Each row is a point on a landscape with many valleys, with its height.
From any point a ball takes the steepest step (drop divided by distance) to one of its 2 nearest points. It stops when none of these is lower. Distance is the straight distance between rows; heights are no part of it.
Q_807: [ -7   7   9  24   8  23  13  17 -15   0  40 -16  -2  -2 -21  -8  -9 -31
  13  13 -24 -19 -11  10  -8  -9  19]  h=497
Q_97: [ -8   3 -14 -20   9   4   6 -16   5  -4   4  11  24 -21   7  21  -5 -27
 -39  -9  16  -7 -12  13  -3   8  30]  h=550
Q_812: [-30   3  -9   3 -13   1  -6  10 -11 -31   8  -2  20  -8 -20   1 -17 -31
 -41   2  -7   6  25   4 -12   1  16]  h=465
Q_573: [ 20  21 -11  -8  11  -8 -14  15 -22  -4  13   8 -11  28  23   6  24 -30
  18  16   4   1   2 -15  10  -8  -5]  h=428
Q_550: [-11  10  11   3  -2   9  15   2  -5   9 -24 -12  19 -12 -17 -13   9   6
  10 -13   2  44  16 -14   9  -7 -27]  h=259
Q_952: [-18 -26   7   1   7 -14 -15  -6   6 -31 -11 -16 -28  -8   2  -6   8  49
  -7   8  -5  -2  -2  -4 -15  24  -3]  h=561
Q_353: [-22  11  15  -3  27  20   0 -16 -29  -4 -17 -14  21  -2 -35 -13   5  -3
 -20  15 -23  18  16   5   8  -8  -6]  h=390
Q_893: [  5 -12  16   6 -47 -15   9  15  10  17   9 -12  20 -12   6  11  -7  23
   7  -1  -6  10  18   4   5  -9  -8]  h=186
Q_473: [ -8  25  14 -14  18  21  -3 -16  13   9  11   2  15   1  -3  -3   7  -2
  26 -18   8   3 -30  12  -3  -3   4]  h=598
Q_14: [ -1   2   1 -10 -12   8   7   6  -4 -14  31 -19   6   0  16  17   2 -18
  -6  15  -3 -32   2  17  -6   4   4]  h=246
Q_964: [ 42  28  11   3   8  19 -13   8 -11   4 -10   8  15   3  19  -1  14   8
   6   0   1  12   7 -13  19 -15 -27]  h=346
Q_375: [ 11  -6  -9   7  18   4 -31  -5 -32  21   4 -23 -15  -8  -2  -8   9  22
  35  21   5   5   8  -5  -4  -1   1]  h=408
Q_920: [ -2  15  15 -22   6   1   4 -10  15  21   6  -7   2  18  -8   2   5  12
  31 -14  -3 -15  -8  -7   8   0  -6]  h=616
Q_749: [ 10 -12  -9   1  -6  -1  28   6  17  33  11  -7  -2  -6  22  -9  -1 -10
  32   2  18  -9 -12   0 -14  -7  -1]  h=463
Q_384: [  1 -30  10  -7 -38 -11  25  -8  13  24   2  -8   7  -7   4  13 -15   9
 -15   0  -7 -28  19  21   8 -12  -4]  h=257
Q_815: [  9   3  15  -1  14  -3 -36   6 -11   0 -28  -8  -4   0 -17  -9  -2  51
  -5  -1  -1  25   1 -10  12  14  -1]  h=338
Q_734: [-30 -16   9  -2  -2 -13   9 -20  -3 -12 -16 -10 -16  -3 -12  -5  -7  31
   0 -21   6 -11  -5  11   0  24 -14]  h=532
Q_662: [  7  -6 -24   9  14 -16  24  27   7  12  -3  -1 -20  23   7 -13 -14 -46
  20  -7   8  -1   6 -27 -17  -2  -6]  h=279
Q_285: [-17 -32   5  12 -31  -1  21 -17  -2   2   8  -2  -9 -11  11  -2 -10   8
  -9  29   6 -10   6  29   7 -15  -8]  h=314
Q_346: [ 21   9  -1 -24  -5  -3  -2  -2  22   4 -11  -6  24  -9  21   7  14  38
   2  -3   7  -5  -5   2  -7  20  -2]  h=442
Q_532: [-26   4  -3 -10  14 -11  29 -11  10   3 -22  13  -1  11  -1 -11   2 -15
   3 -18   7   8 -12   1  -1   8  -4]  h=305
Q_947: [  9  28  23  13   7  42   4   5  -3  -6  36  -4  -1  15  -6  -8   7  -8
  15  17 -29 -26  -8  17   9 -16   4]  h=480
Q_76: [ -4  -3  -5  12  10   7  -3  -4  -5  19  20 -10 -10   2   5 -17   8   3
  47  18   5  -2  -9   3 -17  -6   0]  h=432
Q_744: [  8   5   1 -21  -5 -16   6 -12  13  31 -24   6   2  11  -3   4   8  19
  11  -9   1   9   2  -7  25  -5  -7]  h=635
Q_971: [-16 -25 -15 -23   4 -22 -18 -11  16 -30  -4  -4 -24 -15  14  23  21   7
  -4  -1   7 -11  -8 -14 -21  23  11]  h=423
Q_249: [  6  11 -10  33   6  -3  -7  28  -7 -18 -13   3  10  11 -26 -14 -13   3
 -20  23 -29  22  -3 -18 -19   7   1]  h=347
Q_974: [ -6  10   8   0  -1   6 -15   4 -16 -26  12   0  32 -15 -13  17  -3  -7
 -33  -1  -5  16   2   6   1   4  14]  h=446
Q_557: [ 28   1   6  15   1   0   3   5  -1  18  -5   2 -10  13 -20   1 -13  -5
  -2  -1 -20 -26   5 -19  17  -8  -6]  h=414
Q_567: [-23   3  -2 -21   0  16  20 -12   2 -14  -8 -14  36 -32  -1   4  -3  -9
 -33 -16   6  -4   6  18 -10  13   4]  h=521
Q_186: [-13 -31  -2   9  -2 -11 -10 -17 -14  12  -1 -11 -30 -21 -12   5 -10  25
  13 -17  17 -17  -8  -2  -9  15  -3]  h=503
Q_16: [-40  -7  -9 -11   0 -20   3  -1 -10 -23   1   4  -9   9   4   7   5 -25
   4 -25  21  17   6  -3  -3  11   1]  h=363
Q_443: [-11  -9   9   2 -17  -1  20  -7  12  15 -12  -2  12 -10 -33  -2 -31  -8
 -16 -18  -8  -2  19  -1  14  -8  -8]  h=360
Q_32: [ 17  13  15  16 -10   9   0  17  -4   1  31   0 -22  25   7  -7   6  -4
  24  27 -27 -29   6   8  16 -13   0]  h=462
Q_721: [  9   7   1  30  -9  -8 -11  21   4 -15   1  22  -3  28  -6 -17   1  14
  -6  41 -22  17 -13  -1  -4  -3  11]  h=318
Q_899: [-13   6   1   1  17   8  20  -8  -1  24 -26 -10  14 -29 -22  -9  -2   1
  17 -43  13  22  -4 -20  -3   3 -15]  h=206
Q_536: [ 17 -12 -11  17 -26 -14  11  12   2  12 -16  16  -1   6   5 -12 -26 -24
 -36  -3 -10  -7  42  -7   8 -32  -9]  h=430
Q_399: [ 27  15  -6   7   5  17 -21  11  -5  -9  -1  12  15   2  32 -12  26  17
  10  28   6  24   2   2  -8  -4  -6]  h=299
Q_548: [ -1 -23 -18 -16  15 -10  20 -25   3  42 -12   5 -20  17  -4 -10   2 -17
   5  12  -2 -34   3  -2  11 -12   3]  h=501
Q_808: [ 29  12   4  16   1  11  -3  15   1  17  15  -1 -33  24  -5   0  -1  -7
  35  -7 -11 -29 -14 -20  11  -6  -8]  h=439
Q_450: [ 31  19   7  -5   3   5  -5   5 -13   5  -8  -3  18  -4  -4  13  -2 -11
 -15 -17  -6 -11  18 -14  21  -4 -13]  h=384
Q_510: [-42  -6  12  20  -2  -9  -6  -1 -26 -30   4   1 -11   1 -28  -2  -5 -13
   3 -34  10  30  -1  -4 -12   1 -10]  h=397
Q_727: [ 23  11   9  11  -2  14 -28  -5  27  -1   3  25  -2  11  14  -2  -4  29
  26 -11  12  10 -24  12   2   4  -3]  h=322
Q_540: [ 23   9 -16  38   3  -8   1  27  -7  -5  14  23  -7  17   0  -7 -12 -26
 -16  31 -25  -6  -9  -5  -1 -10  26]  h=277
Q_309: [ -1  11  -4   9  23   0 -19  13 -26 -11 -15 -18  23  -1 -29  -9   6   5
 -14  20 -18  27  11 -16  -9   9   0]  h=368
Q_853: [ 17 -13  -7   0 -10  -2  -2  10  20 -27  19  -7  -3  -8  19  20   1  -4
 -26  14 -14 -41  -5  -6 -17   9  10]  h=308
Q_895: [-32  15   2 -18  25   2  24 -19  -2  10 -20  -3   1   1 -14  -4  15 -12
  18 -49   9  22   6 -21  11   1 -11]  h=238
Q_282: [  6  22   5 -26  10  12   4  -8   8  -1  11   6  20  -4   9  20  -2 -17
  -6 -19  17 -13 -30  15   0   4  13]  h=577
Q_286: [-14   9   1  -5  13  -2 -30  -2  -1  -6 -18   3  15 -11 -16  -9  11  38
   5  -3  10  51 -14  -1 -10  15  12]  h=296
Q_739: [-11 -33 -15 -15  -9 -23  -7 -16   2  -9  -8  -9 -29 -23  10  21   0   9
  -2 -32  24 -23   3  -7  -8  31  -3]  h=467
Q_623: [ 15   4  -7  14   3  14 -12   1  -1  -7  17  -2  10 -10  15  -7   9  16
  -4  33  -5   0  -8   8 -17   1  15]  h=244
Q_820: [ 18  16  -8  -6   4 -10 -39   3 -14 -19  16  15 -12  11  13  23  17  -5
  -3   7   5   5 -14 -10   3   8  14]  h=415
Q_696: [-12  17  18  -3  -1  13  -3   3  -6 -11 -14  12  20  -3  -9 -14  12  18
   4   1  11  48  -3   9   6  -4 -13]  h=250
Q_119: [ -8   6  -1 -22   7   0   7 -16   8  -3 -17   2  29 -11  -1   2   5  21
 -21   0   1   6  -5  17   6  13   8]  h=490
Q_65: [ 20   4   9 -11  12   5 -11 -21  -8  13 -23  12 -13   9   1  -2   4  27
  -9  10  -1  -7  -3   8  32  -7 -12]  h=654
Q_277: [ 10   0  17  -3  -9  18 -23  -4  27 -17  -5   5   6 -15  16  -1   7  51
   5 -13  17  19 -14  12  -7  15  -9]  h=379
Q_333: [ 23  10  10  -3 -22   4  -4   2  34   2  18  22   0  23  31   3  -4  20
  17  10   5 -18 -18  20   3  -3   1]  h=253
Q_7: [ -4 -20 -12 -15  15  -1  41 -11  12  36   8   9 -20  10  19  -9  -3 -34
  20  -1  12 -21 -12  -3  -4 -18   8]  h=493
Q_155: [ 11  -4 -16  27  13  -3  21  20   5  23   2  14 -23  22 -15 -16 -23 -38
   3  14 -15  -4 -12 -15  -7 -18  14]  h=227
Q_841: [ -2  -7  -1  -4  -2 -16 -37   3  10 -45  10  12 -18  -8   6  26  20   4
 -12   7  -4   7 -15 -21 -10   8  17]  h=386
Q_69: [-10  -8   2  14  -7   2 -13   3 -17 -23  -3  -3  -5 -21 -10   5  -5   6
 -16 -13   8  23  -2  -6  -9  13  -9]  h=421
Q_256: [ -4  -1 -21 -19  -3 -24  17  23   3   3   5  -9  -2  22  16   2  -3 -45
  11  -3   8   6  22  -7  -9  -4   2]  h=325
Q_437: [  2 -11   0   2 -27  -7  13  -3   4  -1 -32   1  -2   0  -1  -2 -12  -3
 -28 -19  -4 -14  37   3  18  -4 -30]  h=398
Q_442: [-22 -30  -3  12 -12  -2  25 -22 -10   2  -3  11 -33 -13  20  -5   2  -9
   6  -3  25   3   3  17  11 -11 -21]  h=364
Q_563: [-30 -14   9 -18 -19  -3  42 -19  28  30  -7   4  18  -7 -15   4 -21 -13
 -13 -15  -3   0  11  17  15 -20  13]  h=324
Q_519: [ 10  17 -16 -32  15  -6  11   3  -4   4  -1   3   9  17  32   6  21 -35
   1   7  12  -6   2   0   4   3  -2]  h=385
Q_153: [  3 -21 -26  -6 -12 -22  -3  -9  -8  14 -11  11 -11   0   6   2  -8 -20
 -27   3   5 -11  29   4   6 -11   6]  h=461
Q_665: [-22   0  -2  26   2  16  10  18 -15 -21  23 -13  14 -11 -25  -3 -23 -40
 -17   3 -10   5  -3   9 -25  -6  14]  h=482
Q_740: [ 10   3   5  -4 -12  11  -7  -3  13   7  28  -6   6  -5   9   8   0  16
  17   5   7 -24 -16  20  -8   5  12]  h=162
Q_59: [  9 -12  -8  14 -20 -21 -19  16  18 -34  20  18 -21   2  13  26  -7  -5
 -20  11 -14 -14  -7 -18  -5   5  22]  h=354
Q_683: [  8   4  12  -5  22  20 -36  -2 -18   9 -13 -28   2  -7  -2 -19  12  48
  19  13   2  16  18   9   7   4  -4]  h=377

Where does a ball stop that starts at each point below?
Q_812 | Q_899
Q_744 | Q_740
Q_807 | Q_740
Q_7 | Q_696
Q_548 | Q_893
Q_739 | Q_740
Q_119 | Q_740
Q_536 | Q_893
